Points, in no order, along strands that fork and pass close to each other.
Two points are linked if the straight distance between their rows is under 102. Some points are linked to none.
Q_232: [ 41 -18  22   0  39   9  25 -11  30 -17  31   4  54  -2  42   3  -2   0
 -21  28  -4   8  20  23   8   3 -17   5 -23   8 -13   5  19  14  27 -28
  -3   2   1  -1  39   1  15   3   5   5  -3  -8  33  35  15  -2  24  68
   6  36   7   0]
Q_20: [ 15  -5   9 -25  56 -12  28 -17  20  -3  38  53  43 -15  48  16  -4 -39
  -8  60  37   5  23  29  16  18 -17   8 -28  41 -23   4  25   1  26 -33
   6 -12  15  16  55  -4  37  29  21 -10 -20 -28  30  36  29 -11  14  74
  28  30  15  20]
Q_970: [-27   0   2 -21 -26 -15  -4 -28  45 -15 -34  23 -27  -2  13  -1  -8  49
  -5  -5  15  72 -17 -34  -5  -9   6  18 -17 -28 -24  -2 -24 -46 -19 -29
  28 -16 -30 -26 -39 -18   4 -17 -20   8 -13  31  23 -13 -21 -20 -24 -44
   3 -11 -17 -28]
Q_705: [-11  19   1 -42 -34  -8 -13 -58  44 -49  34  49 -33  10  46  12 -41   5
 -10  -8  50   2  40 -46 -34  14  26   3   2 -39 -20  20 -71 -75   1 -24
  24  37 -15 -57 -30 -21 -42  24 -52  21 -29  33  75  -2 -83  37  14 -64
 -10  -7 -26   4]
Q_4: [  2  -1  -4 -13  52   2  20  -6  -1   4  47  49  43 -27  24  21  -7 -41
 -13  52  48 -11  13  26  43  41 -14  28 -28  54   4  -7  44   7   4   2
 -10 -28  13  19  85 -19  35  49  29 -29   5 -32 -20   7  44 -15   8  57
  31  26  40  -6]
Q_387: [  8 -19  29  -7  -8  17   3 -35  20 -42  27  -1  -2   9  16  25 -40  28
 -10  -7  -1   7  54   5 -31   8  15  10   6 -33 -41  23 -49 -30  34 -21
  24  46 -13 -38 -65   3 -33   1 -24  30  21  -2  74  19 -42  17  25 -29
  -8   5 -12  16]
Q_606: [ -51   34  -19  -36    6   46  -39   39    1   22    0    4   23   -9
  -27  -20   21   38  -10   34   14   23  -12   14    5  -11  -41   28
   -1   52   -6   -1  -30    1  -29    9  -18 -112  -40   -7   24   12
   38  -11   38  -43  -37    8  -33    0    7   33  -44   16   22  -47
  -17   15]
Q_216: [ -61   25  -26  -43   17   34  -38   18    2    9   26   24   30   -8
  -10   -4    5   45  -17   46   21   10  -11   15   15   -4  -48   22
   -5   62  -15    2  -24    5  -25   17  -13 -108  -41    8   50   14
   48    6   41  -48  -40  -15  -26    3   -1   35  -48   25   37  -39
  -11   20]
Q_390: [-31  46  -8  -2 -23  34 -28  67 -12  59 -73 -21 -28 -18 -50 -32  35 -20
  11  -5   6  48 -18  -1   4 -29  -2   7  -1  19  14  -9 -18 -16 -36 -27
 -21 -69   9 -23 -50  13  30 -22   7 -30 -22  39 -37 -23  20  14 -32 -34
  -9 -34 -27  11]
Q_801: [ 33  -5 -23  56  17   5  -2  30 -43   4  12 -77  50  26 -14 -25  17  -5
  18 -44  -4 -58 -18   3   6  -7  18  -8  29 -22  41 -32  51  51   2  40
 -24  29   4  25  53   8 -35 -17   8   4  22   6 -51 -13  45  -4  21  13
 -29  14  28 -17]
Q_480: [ -43   47  -16  -26   -3   52  -44   61   -7   35  -15   -8   17  -11
  -41  -32   27   15   -8   22   11   22   -4   17    5  -20  -33   24
    2   48    7   -1  -34    0  -32    6  -31 -112  -23  -17   11    7
   38  -16   33  -45  -32   24  -37   -5   12   41  -40    3   10  -53
  -20   16]
Q_53: [ 20  -9  -5  44   6   0  -4  27  12  21 -37 -23   9   1   0 -17  11  33
  -9 -22 -17  25 -41  -7  25 -34 -10  15 -24  -6  11 -11   9  17 -26  -3
 -27 -27  10  -1  13   8  18   1   9  -3   0  20 -10 -10  24  -5 -21   8
 -12 -13 -15 -39]
Q_344: [-26  35  -7   1 -29  17 -18  47  -2  53 -82 -15 -37 -17 -38 -25  30  -5
   8 -13  -7  61 -28 -14   4 -31  -2   8 -12   6   9 -11 -15 -19 -41 -29
 -11 -52   6 -20 -51  12  29 -15   3 -15 -19  34 -31 -23  15  -1 -34 -35
  -7 -30 -26  -4]
Q_250: [-29  25  -4   8 -66  -3   1  10  -1  31 -68 -36 -78 -10 -17 -10  21  14
  -3 -54 -80  28 -36 -10  -1 -34  -2 -34 -12 -18   1 -14 -17 -10 -52 -16
  -1  -4  24   0 -43   5  30 -12 -44   8 -19   6 -15 -35 -39 -14 -22 -72
 -27 -13 -19   1]
Q_974: [ -3  16   2 -43 -24   3 -17 -55  38 -49  43  46 -28  17  46   9 -37  -7
 -12  -1  46 -12  56 -42 -52  10  31   3   5 -36 -29  18 -77 -81   6 -24
  14  42 -11 -58 -33  -5 -44  41 -43  24 -27  29  94   7 -74  43  18 -49
  -2 -11 -33  20]
Q_125: [ 26 -19  15 -12  48  -6  22 -12  28  -7  30  35  48  -6  50   9  -3 -13
 -14  46  23  14  16  23  17   6 -15  11 -26  28 -17   5  22   5  20 -34
   4 -11   5   6  47  -6  29  15  14  -7 -13 -13  33  32  24 -11  15  72
  19  28   7   4]
Q_963: [  2  -7  -9  28  10   8 -12  35   0  40 -43  -7  11 -15  -9 -21  18  15
   1   2  12  33 -35  -5  26 -30 -12  34 -21  17  12  -6  -2  12 -32   0
 -23 -55  -3  -7   9   5  23  10  23 -16  -3  26 -25 -11  36  -3 -30  17
   1 -30 -18 -30]
Q_905: [ 55  -7 -10  26  15 -13   7  24 -43   4   7 -50  46  31 -29 -23  18 -45
  23 -13   1 -58  -7  -5 -15  14  38 -20  48 -24  62 -37  65  42  24  41
   2  57 -14  28  36  -3 -62 -27  13   6  36   7 -59   1  59 -16  33  33
 -23  32  42 -10]
Q_83: [ 23  -2 -30  64   5 -15 -14  32 -57  14  -7 -87  26  34 -23 -22  16 -12
  33 -63   5 -64 -31  -3   8 -20  25 -22  31 -22  27 -30  47  50  -1  42
 -24  38   9  28  39  16 -43 -23   7  10  25  -5 -59 -22  53  -2  15 -13
 -27   3  17  -7]
Q_445: [ 51 -48  43  22 -47 -77   3 -10 -21 -16   5  18 -78  24 -33  31 -15 -22
   3 -45 -68 -55 -22   1   4  20  11 -93  41 -22  28  38   3  23  31  30
   4  84  21  58 -57 -20 -46 -38  17  34  40 -27  -4  17 -27 -14  25 -13
 -22  -4   5  -6]
Q_406: [  1   4 -10  60 -21  -9 -13  32 -35  22 -46 -78 -21  21 -20  -4  14  22
  13 -71 -42 -28 -41   1  13 -42  -2 -30  -4 -21  -1 -17  14  40 -18  25
 -30  14  34  16  -1  35   1 -18 -24   9   7  -4 -33 -28  12   9 -12 -39
 -29  -8 -19  -2]
Q_40: [ -6 -26  25  -5 -32  15  10 -31   2 -30  10   5 -43  -6   4  45 -42  40
   8 -24 -10  -2  39   8 -21  25  13  11  20 -33 -12  31 -47 -15  26  -1
  38  49  -5 -29 -83 -17 -44 -15 -41  31  30 -11  42  -8 -59  -3  21 -65
 -28  -4   2  -2]
Q_348: [ -3 -48  29   9 -36   1  13 -23 -13 -19  -5   5 -61  -6 -11  50 -33  32
  20 -30 -28  -8  14  14 -15  22  11  -3  28 -25   3  33 -27   5  23  15
  36  54   9  -5 -90 -22 -41 -31 -33  30  42 -17  16 -18 -43 -22  18 -60
 -27  -7   4  -7]
Q_732: [ 58   2   2   4  31  25  28  17 -25 -10  29 -43  68   6 -10 -13  20 -36
   1  16 -18 -51  22  20 -13  31   9   7  23 -13  49 -25  61  45  32  28
  -1  36 -13  14  56   5 -32  -8   2   4  26  -3 -40  14  27  -6  43  64
  -9  49  47  -2]
Q_490: [ 10 -12  24 -17  -3  14  -3 -41  30 -47  35   6   3  18  29  12 -35  16
 -13   4   7   6  63  -2 -41   1  20   8   3 -30 -50  18 -55 -46  29 -30
  20  44 -13 -44 -49   9 -28  16 -20  31   8   5  93  28 -41  23  24 -17
   1   0 -20  26]
Q_591: [  3  24  -1 -38  65 -24  39 -28  12  -4  41  67  30 -16  42  18  -1 -75
   0  67  40  -1  41  31   3  27 -12  -2 -31  44 -37  -1  24  -1  37 -36
   2  -2  34  25  55   7  45  39  28  -2 -31 -47  39  45  28  -6  19  73
  41  31  20  47]
Q_615: [ 29  -2 -17  26  32  -4  14  24  -7  12  37  -2  54 -18  13 -19   5 -20
 -16   8   9 -23  -9  13  42  12  -4  37 -14  20  44 -20  44  28 -38  17
 -34 -20  11  15  95 -21  17  52  28 -16  11   2 -34  -5  36 -21   7  47
   2  -1  38 -36]
Q_372: [ 31   5   1 -10  49   0  29   1   9  -3  46  34  52 -22  29  12  -1 -40
 -23  41  19 -13  15  27  36  38 -12  21 -25  37  19 -10  52  11   0  -6
 -14 -11  15  19  94 -16  28  45  22 -17   1 -25 -10  13  33 -14  20  64
  19  30  43 -13]
Q_813: [ 39 -19  -3  49  26   8   4  22   6   3   4 -39  43   8  14 -16  10  25
 -12 -23 -17  -9 -23   4  24 -15 -10  11 -13 -10  24 -12  30  36  -9   9
 -33  -6  12  11  50   3   5   1   7  -2   8  14 -15  -1  26  -3   2  32
 -18  11   9 -33]
Q_23: [ 70  11   5 -16  22   3  33  17 -35   3   8 -28  57   3 -30 -25  27 -67
  10  41 -23 -54  27   7 -34  37  26   6  33 -14  56 -27  67  37  40  35
  17  60 -27  16  42  10 -47 -10  10   8  36  -7 -47  22  33  -9  45  73
   8  49  51   3]
Q_911: [ 30 -18  -3  49  17   3   0  22  12  11 -15 -28  27   4  10 -16  10  32
 -12 -21 -15   8 -33  -3  28 -26 -12  13 -20  -8  16  -8  19  27 -18   2
 -31 -17  11   3  33   5  13   0   9  -4   4  17  -9  -4  25  -5 -10  22
 -14  -1  -4 -38]
Q_768: [-18  16   5 -35 -42  -5  -3 -58  39 -42  27  37 -40  -2  38  22 -42  25
  -9 -23  35   6  36 -34 -24  18  18   6   2 -42 -14  21 -70 -62   0 -20
  32  34 -19 -50 -35 -33 -38   5 -58  24 -21  22  61  -8 -93  23  14 -79
 -23  -5 -12  -5]
Q_25: [-24  23  -5  24 -62  -9  -6  26 -30  41 -65 -64 -70   3 -20  -4  19   8
   8 -61 -82  -7 -39   6   1 -44  -2 -52  -7 -11  -3 -19  -9  14 -45   2
 -12   4  39   9 -34  29  24 -12 -53   4 -14  -6 -22 -38 -26  -3 -16 -66
 -29 -12 -26  17]
Q_774: [-11 -57  27  19 -42 -11   8 -19 -27  -9 -17  -4 -72   2 -17  47 -19  28
  24 -40 -43 -14 -10  18  -9   9   8 -21  30 -22   7  24 -17  16  14  30
  29  50  21  14 -83 -18 -31 -37 -36  25  42 -17  -5 -29 -31 -34  10 -59
 -27  -8   2  -9]
Q_790: [ 75  -3  12   2  13 -11  28  11 -31   0   0 -24  45  11 -35 -23  23 -64
  14  24 -24 -43   8  -9 -31  24  27 -15  29 -23  53 -16  60  38  47  33
  13  70 -22  16  15   4 -57 -22  17  13  47   2 -42  24  38  -6  45  68
   5  47  39  -4]
Q_775: [-33  38  -7  -4 -71  -3  -2  24  -1  48 -79 -30 -84 -21 -21 -20  31 -18
   1 -44 -71  45 -34 -16  -1 -33   2 -40  -8  -4  10 -13 -15 -22 -64 -37
   0  -9  29  -4 -53   1  36 -10 -39  -1 -24  16 -21 -33 -32 -15 -22 -71
 -24 -14 -20  13]
Q_850: [-74   4 -34 -44  70   2   0 -26  -3 -19  63  71  23  10  32  33 -20 -26
  11  75  78 -17  36  29   7  27 -21  -8   1  61 -54   4  15   3  49  -3
  15 -43  27  38  35  12  53  21  20 -36 -49 -57  27  18  11   6 -26  44
  41  24   6  68]
Q_356: [ 80  -3  22   6   1 -31  30  -3 -23  -2  -4 -11  31   9 -41 -24  19 -68
   8  22 -42 -34   0 -23 -36  16  28 -32  21 -29  42   3  53  31  53  28
  12  85 -23  12  -9   4 -59 -26  26  21  56  -6 -27  33  25   0  46  66
  15  43  31 -11]
Q_777: [ 44 -10 -15  37  22   5   6  25 -41   0  17 -63  55  26 -19 -21  17 -24
  19 -22  -2 -58  -7   4  -5   8  25  -9  41 -21  54 -33  61  47  20  41
  -9  42  -6  25  45   2 -48 -23   8   4  31   6 -56  -5  50 -10  30  32
 -26  29  38 -10]
Q_483: [ -4 -19  25  -6 -26  15   5 -36  19 -41  15   3 -26   2  12  36 -43  45
  -7 -22  -6   7  41   3 -21  17  11  10   9 -37 -24  24 -49 -26  24 -10
  30  41 -11 -34 -68 -14 -34 -12 -41  29  20  -1  54   0 -56   6  17 -58
 -23   1  -6   0]
Q_457: [-33  13   2 -13 -45 -11   2 -24  36  -8 -48   7 -52 -11   3  -4  -3  46
  -8 -31 -20  66 -25 -33  -3 -11   0   8 -18 -32 -13  -1 -26 -40 -32 -25
  19 -10 -17 -18 -43 -21  11 -17 -28  16 -11  24   8 -23 -37 -20 -25 -68
 -10 -12 -12 -29]
Q_908: [  2 -61  29  33 -40 -39   2 -12 -36  -2 -21  -8 -71  16 -26  43 -10   6
  27 -45 -44 -26 -29  12   2  -2  10 -46  33 -18  15  20   6  27  12  40
  17  62  32  34 -71 -12 -34 -42 -26  24  45 -17 -25 -26  -4 -34  10 -44
 -21  -8  -3  -8]
Q_264: [ 27 -18  -4  22  37   3  12  14   8  13  20   9  46 -16  23  -8   5  -2
 -14  19  17  -3 -16  10  41   3 -15  33 -22  24  25  -7  35  22 -19   5
 -24 -28   6  12  71 -15  22  34  25 -17   5   2 -19   2  38 -18   2  56
   7   5  19 -33]
Q_877: [-55   3 -19 -19  35  29 -18  -3 -14   7  48  32  37 -21   4  16  -9  12
 -10  47  51 -12  -1  23  38  17 -40  35 -19  67 -18   1   9  14  -4  28
 -14 -78 -16  19  70  -5  46  41  38 -45  -5 -33 -39   1  30  11 -32  35
  38  -5  12  11]
Q_370: [-12  25  -5  18 -30   0 -11  40   2  43 -81 -19 -40 -12 -27 -21  23   6
   1 -26 -28  52 -40 -18  10 -36  -2   1 -19  -4   9 -14  -8  -8 -45 -23
 -17 -35  16 -12 -39  14  29  -7  -5  -5 -15  28 -20 -25   8  -5 -33 -37
 -14 -26 -26 -15]
Q_185: [-35  -6 -12 -15  48  18  -1  -9  -9   8  48  44  40 -25  17  23 -10  -9
  -6  53  61  -8   4  26  41  26 -27  36 -22  61 -11   2  25  12   6  14
  -8 -56  -2  19  70 -12  41  42  34 -38   0 -32 -32   5  43  -6 -14  47
  36  11  22   4]
Q_543: [-16  12 -13  13   2  26 -22  48 -10  50 -49  -9   5 -19 -27 -26  24   8
   8   6  18  36 -26   0  15 -29 -17  38 -14  26   8  -6 -16   5 -33   1
 -24 -74  -6 -14  -5   7  26   2  26 -24  -7  30 -32 -12  35   7 -35   7
   3 -41 -23 -15]
Q_454: [  7  -4   1  41 -14  -1  -4  18  13  13 -49 -32 -18   7  -6  -7   8  46
  -9 -41 -40  26 -38  -9  16 -33 -10  -2 -22 -24   1 -10   1  12 -24  -2
 -21 -14  17  -2 -13  14  19 -13 -12   3  -2  16  -6 -18   4  -6 -24 -24
 -21  -8 -21 -31]
Q_402: [-24   9   2  14 -51   0   3  -3   9   9 -55 -31 -64  -4 -10   1   7  44
  -6 -52 -68  32 -31 -10  -1 -24  -6 -17 -13 -30  -5  -9 -17  -7 -33  -6
   1  -3  13  -1 -42   2  21 -19 -40  15  -8   7  -8 -29 -35 -19 -23 -69
 -28  -8 -15 -15]
Q_28: [ -5 -14   1 -41  -5 -16 -14 -42  52 -51  22  56   3  29  52  -7 -27   4
  -7  31  48  30  39 -24 -37 -12  26   2  -3 -16 -51   4 -45 -70   8 -40
  31  16 -14 -39 -29  -7 -16  18 -26  14 -21  33  93  15 -28   7   0  -7
  16  -9 -31  13]
Q_739: [-26  29 -15   7  -3  40 -32  65 -19  53 -40 -14  12 -19 -39 -34  26  -5
   6  12  20  20 -12  11  15 -30 -19  35  -7  37  12  -3 -25   9 -34   8
 -33 -89  -4 -19   0   6  30   0  27 -33 -10  33 -43 -12  33  24 -34   2
   2 -49 -22   1]
Q_410: [ 51 -15  40   8  -1 -52  24 -41 -14  -3  24   6 -23 -18 -41   0  -9 -31
  -1   6 -54 -25  14 -21 -34  13  27 -25  20 -38  -6  64  -1  -6  39  -4
  12 109 -13 -16 -88  19 -52   3  50  46  53 -48  58  45 -43   8  54   9
  36  -4   3 -11]
Q_258: [ -3  13   5 -34  -8  25 -17 -57  17 -34  52  22 -32   9  33  11 -25 -16
  -3  -4  36 -37  75 -36 -70  14  35  14   8 -34 -36  20 -87 -79  15 -12
   4  58  -7 -62 -41  22 -50  66 -25  36 -20  14 103  14 -66  47  27 -46
   8 -16 -36  42]
Q_540: [-52  11 -22 -40  72  -4  13 -26  -5 -10  54  76  23  -5  29  36 -17 -55
  10  74  77 -11  38  31  12  34 -19  -2 -14  63 -48   2  23   0  48 -12
  11 -32  32  34  43   3  50  29  27 -28 -31 -55  20  24  29   0  -7  53
  42  31  18  58]
Q_270: [ 75 -16  31  21  -9 -44  22  -7 -19 -10  -5  -6   8  15 -48 -10   5 -57
   6  -2 -48 -27 -10 -27 -24  12  25 -51  20 -34  34  17  42  29  55  26
   4  90 -11  19 -34  -1 -60 -32  29  25  61  -8 -18  35  17   3  43  47
   6  35  19 -10]
Q_122: [-19 -11 -12   7  25  22 -11  18  -9  33   3  13  33 -25   0  -8  10  11
   0  30  40  10 -17  13  33 -10 -25  52 -21  46   8   1   2  19 -23  18
 -19 -70 -14   1  43  -7  29  31  35 -30   2   4 -38  -3  43  -4 -27  40
  20 -23   0 -17]
Q_272: [-19 -18  -4 -41  -4 -19 -11 -38  49 -42   4  55   5  22  43  -4 -20  23
   1  38  62  50  19 -27 -23  -9  21  13  -3 -14 -47   1 -31 -61   3 -35
  41  -2 -26 -35 -30  -9  -9  -1 -22   3 -23  34  66   4 -16 -10 -12  -7
  20  -8 -28   1]
Q_429: [ 15 -23  -4  21  32   4   4  15  10  22   2   9  38 -16  18 -10   7  13
  -8  18  22  16 -23   5  38 -11 -17  38 -24  25  14  -2  19  19 -20   2
 -20 -42  -1   4  47 -10  24  25  26 -18   2   9 -16   1  41 -14 -12  47
   9  -6   3 -34]
Q_12: [-26 -10  -1 -33 -13 -19 -10 -35  49 -30 -15  43  -5   9  30  -2 -14  39
   1  21  50  65  -1 -30 -12  -8  14  19 -11 -20 -38  -1 -27 -54  -5 -31
  38 -12 -35 -33 -32 -13  -4 -12 -20   2 -18  35  41  -4 -15 -15 -18 -23
  15 -10 -21 -16]
Q_290: [-27  49 -13   3 -16  41 -38  82 -21  60 -56 -27  -5 -13 -52 -41  33 -26
   9   4  15  23  -8  13   9 -32  -9  14   2  34  19  -3 -26  -8 -31 -10
 -34 -85  13 -26 -24   9  34 -20  13 -41 -19  41 -40 -20  25  30 -28 -25
 -11 -45 -28  13]
Q_234: [-27  10   4   1 -49  -4   1 -16  25  -1 -50 -12 -60  -8  -1   1   1  49
 -11 -46 -48  47 -25 -19  -3 -15  -5  -3 -16 -33  -8  -6 -23 -23 -32 -17
  11  -5  -1 -10 -43 -13  14 -19 -34  17  -9  14   1 -27 -39 -20 -23 -71
 -22  -8 -11 -26]
Q_654: [  2  -2  18 -23  -3  21  -7 -53  15 -36  45   7 -16   7  24  16 -32   0
  -3   0  21 -21  74 -15 -56   9  31  15  10 -33 -44  23 -77 -62  24 -20
  16  59 -13 -56 -57  19 -45  43 -20  37   2   2 100  24 -57  33  31 -36
   7 -12 -26  38]
Q_488: [-72  12 -34 -55  23  24 -28   0  12  -7  32  29  30   3   7   1   5  58
  -9  58  36  17 -15   8   3   2 -36  15   5  53 -35  -4 -22  -5 -11   9
  17 -97 -49  12  42  26  45  -6  30 -48 -58 -17  -3   3 -12  22 -49  24
  43 -29 -15  25]
Q_753: [ -4   0 -15  63 -23 -24 -19  29 -59  26 -42 -87 -24  28 -26  -2  14   3
  34 -74 -23 -51 -43   3  14 -41   8 -42  11 -14  -2 -19  24  47 -11  37
 -23  35  30  26   3  37 -22 -23 -24  10  18 -17 -50 -32  30   5  -5 -44
 -22  -6 -16  12]
Q_144: [ 53  10   1   3  40  17  31  17  -2 -12  48 -19  70  -6  16  -7   9 -25
 -23  17 -17 -41  20  28  16  37  -4  16  -2   4  43 -24  58  29   2  10
 -18   7   4  17  96  -6   5  23   7  -6   6 -12 -22  10  19  -6  34  63
  -5  42  49 -15]
Q_900: [ 65 -31  39  25 -17 -51  19 -10 -16 -16  -4   2 -15  16 -49   7  -7 -44
   5 -14 -52 -24 -13 -22 -15  14  20 -56  25 -30  25  32  31  27  51  20
   4  93   1  23 -56  -5 -57 -32  29  30  62 -13  -8  32   5   2  41  29
   3  25  12 -10]
Q_649: [ 56 -39  42  22 -32 -63  12 -13 -16 -18   2  14 -51  17 -43  25 -18 -27
   2 -28 -62 -34 -13 -12  -5  22  14 -69  33 -30  24  43  14  23  40  20
   6  94  11  37 -70 -12 -52 -32  27  34  54 -24   2  26 -20  -3  33   4
  -8   7   7  -9]
Q_322: [  8 -11   9 -32   0  -6 -10 -44  46 -51  34  37   3  29  50  -4 -28   2
 -13  22  26  14  55 -16 -46 -11  24   1  -3 -20 -55   7 -54 -64  14 -39
  20  30  -9 -40 -29   3 -16  28 -19  26 -15  21 107  27 -36  18  12  -3
  14  -6 -31  27]
Q_747: [ 22 -66  35  24 -46 -65   3 -11 -31  -6 -11  15 -88  17 -26  43 -13  -5
  20 -42 -54 -37 -30  11   5   8  12 -68  41 -13  25  29   2  21  11  37
  18  74  32  49 -66 -23 -39 -41  -8  28  42 -22 -12 -12 -18 -33  17 -33
 -19 -16   2 -10]
Q_359: [  5  -5   0  52 -17   2  -6  20  -5   9 -42 -53 -18  14 -12  -3   8  44
  -2 -55 -49   3 -36  -2  13 -36  -9 -13 -13 -28   1 -11   8  25 -15  13
 -26   1  25   8 -12  23  10 -18 -20   9   4   7 -17 -22   5  -2 -19 -30
 -29  -1 -18 -21]
Q_2: [ 10  10 -32  70 -10 -24 -22  41 -64  26 -28 -94   7  30 -23 -23  17  -8
  36 -77  -3 -65 -37  -1  14 -34  19 -33  21 -15   7 -26  37  50 -11  36
 -29  33  21  26  32  31 -32 -18  -5  10  19 -15 -51 -28  42  10   6 -34
 -22  -9   0   3]
Q_363: [-23   9   8 -25 -46  -2   3 -50  38 -39   9  20 -45  -7  28  21 -37  45
 -10 -32   8  20  20 -23 -15  15  10   8  -1 -44 -14  17 -58 -48  -2 -17
  35  25 -20 -37 -39 -37 -25 -13 -56  25 -11  14  47 -13 -84   3   4 -85
 -29  -2  -5 -15]
Q_284: [-43   0 -15 -11  25  34 -22  13 -15  22  21  19  34 -22  -4   0   4  19
  -5  40  44   1  -8  19  33   0 -35  46 -17  58  -7   0  -6  19 -18  26
 -18 -87 -22   7  53  -3  39  31  39 -39  -6  -9 -45   1  34   9 -34  37
  30 -23   1   0]
Q_484: [-81  -7 -38 -50  56  10 -12 -22   6 -22  58  58  29  13  36  22 -14  16
   4  75  70  -9  19  22   5  18 -25  -1   8  57 -54   5   2   0  32   3
  25 -61  -2  32  38  18  53   9  15 -46 -58 -42  23  10   0   5 -38  39
  40   8  -6  52]
Q_351: [-59  49  -6 -32 -47  23 -13  15  12  31 -74  -9 -59 -28 -36 -25  36  -1
  15 -20  -3  84 -18 -32 -13  -9  -1   5   0   0   2  -6 -21 -42 -45 -43
  14 -40 -19 -19 -67 -10  16 -29  -4  -3 -26  37 -40 -23 -12  -9 -31 -60
   3 -19 -15  13]
Q_357: [ 47 -18   4  38  29  22  14  16   3 -10  21 -43  56  10  10  -9   9  12
 -10 -14 -17 -23  -7  13  15   1 -10   5  -2 -14  26 -12  41  41  12  13
 -25   8   6  11  52   2  -7  -9   2   1  14   6 -18   6  23  -2  20  45
 -19  32  20 -22]
Q_385: [ 51  18   3 -10  45  10  36   8   6 -12  49  12  62 -15  23   3   6 -40
 -29  32  -8 -28  25  32  22  48  -7  16 -17  18  31 -21  58  17   4  -2
 -18   3  14  17 104  -9  18  36  13 -10   2 -23 -11  15  20  -9  33  67
   8  42  52 -12]
Q_740: [-25  25 -14 -45  71 -26  34 -31   0  -4  42  80  18 -11  34  20  -4 -85
  14  73  57  -5  47  30  -5  25 -11  -6 -26  51 -46   0  21  -2  44 -33
   3  -6  44  34  38  10  49  39  33  -7 -39 -51  40  44  29  -7   7  64
  45  28  15  67]
Q_630: [-46  45  -4 -20 -60   9  -8  22   6  46 -82 -14 -77 -28 -30 -25  33 -19
   8 -30 -35  70 -25 -27  -5 -22   1 -17  -4   1  11  -8 -17 -38 -56 -48
   7 -23   7 -14 -67  -9  27 -17 -19  -4 -25  29 -34 -28 -20 -15 -26 -69
 -11 -15 -15  14]
Q_447: [-79   0 -40 -53  38  15 -23 -13  11 -18  47  44  32   8  23  12  -5  49
  -7  68  51   3  -4  14   7   9 -32   7   5  55 -46   1 -11  -2   6   9
  22 -84 -31  24  45  24  54   2  22 -51 -60 -32   9   6 -10  17 -49  29
  43 -13 -11  35]
Q_663: [-34  12   3 -21 -51  -8   6 -48  39 -29  -9  15 -55 -15  22  10 -24  47
  -6 -39 -10  35   1 -31  -9   7   5   6  -7 -40 -10  10 -51 -46 -16 -18
  32  14 -19 -28 -35 -43 -10 -19 -50  25 -10  15  30 -20 -80 -10  -6 -90
 -25  -6  -1 -23]
Q_826: [ 53  -3   2  19  35  25  23  17  -9 -14  36 -41  68   5   7 -12  13 -13
  -9   2 -18 -43  12  21   6  23  -3   9  10  -8  43 -23  54  42  16  21
 -18  20  -3  14  73   0 -13  -1   2   0  15   0 -29  10  23  -4  35  56
 -15  41  40 -12]

A fork is a point with three links. Follow the links from the first point to the second and name the forks in between, in order.
Q_359 / Q_372 => Q_53 > Q_826
Q_385 / Q_357 => Q_826
Q_12 / Q_258 => Q_490
Q_290 / Q_2 => Q_739 > Q_53
Q_480 / Q_732 => Q_739 > Q_53 > Q_826
Q_25 / Q_12 => Q_250

A fork is a point with three links, a tip a point with one. Leave the first point through the second and follow the links. Name the first fork or tip that comes.
Q_250 / Q_775 => Q_351
Q_970 / Q_12 => Q_490
Q_372 / Q_4 => Q_615
Q_540 / Q_740 => Q_232
Q_445 / Q_649 => Q_826

Name the points in between on the shortest way along the links from the first point to the second, in order.
Q_753 / Q_606 => Q_406 > Q_359 > Q_454 > Q_53 > Q_963 > Q_543 > Q_739 > Q_480
Q_974 / Q_774 => Q_258 > Q_654 > Q_490 > Q_387 > Q_483 > Q_40 > Q_348
Q_284 / Q_144 => Q_877 > Q_185 > Q_4 > Q_372 > Q_385
Q_370 / Q_216 => Q_344 > Q_390 > Q_290 > Q_739 > Q_480 > Q_606
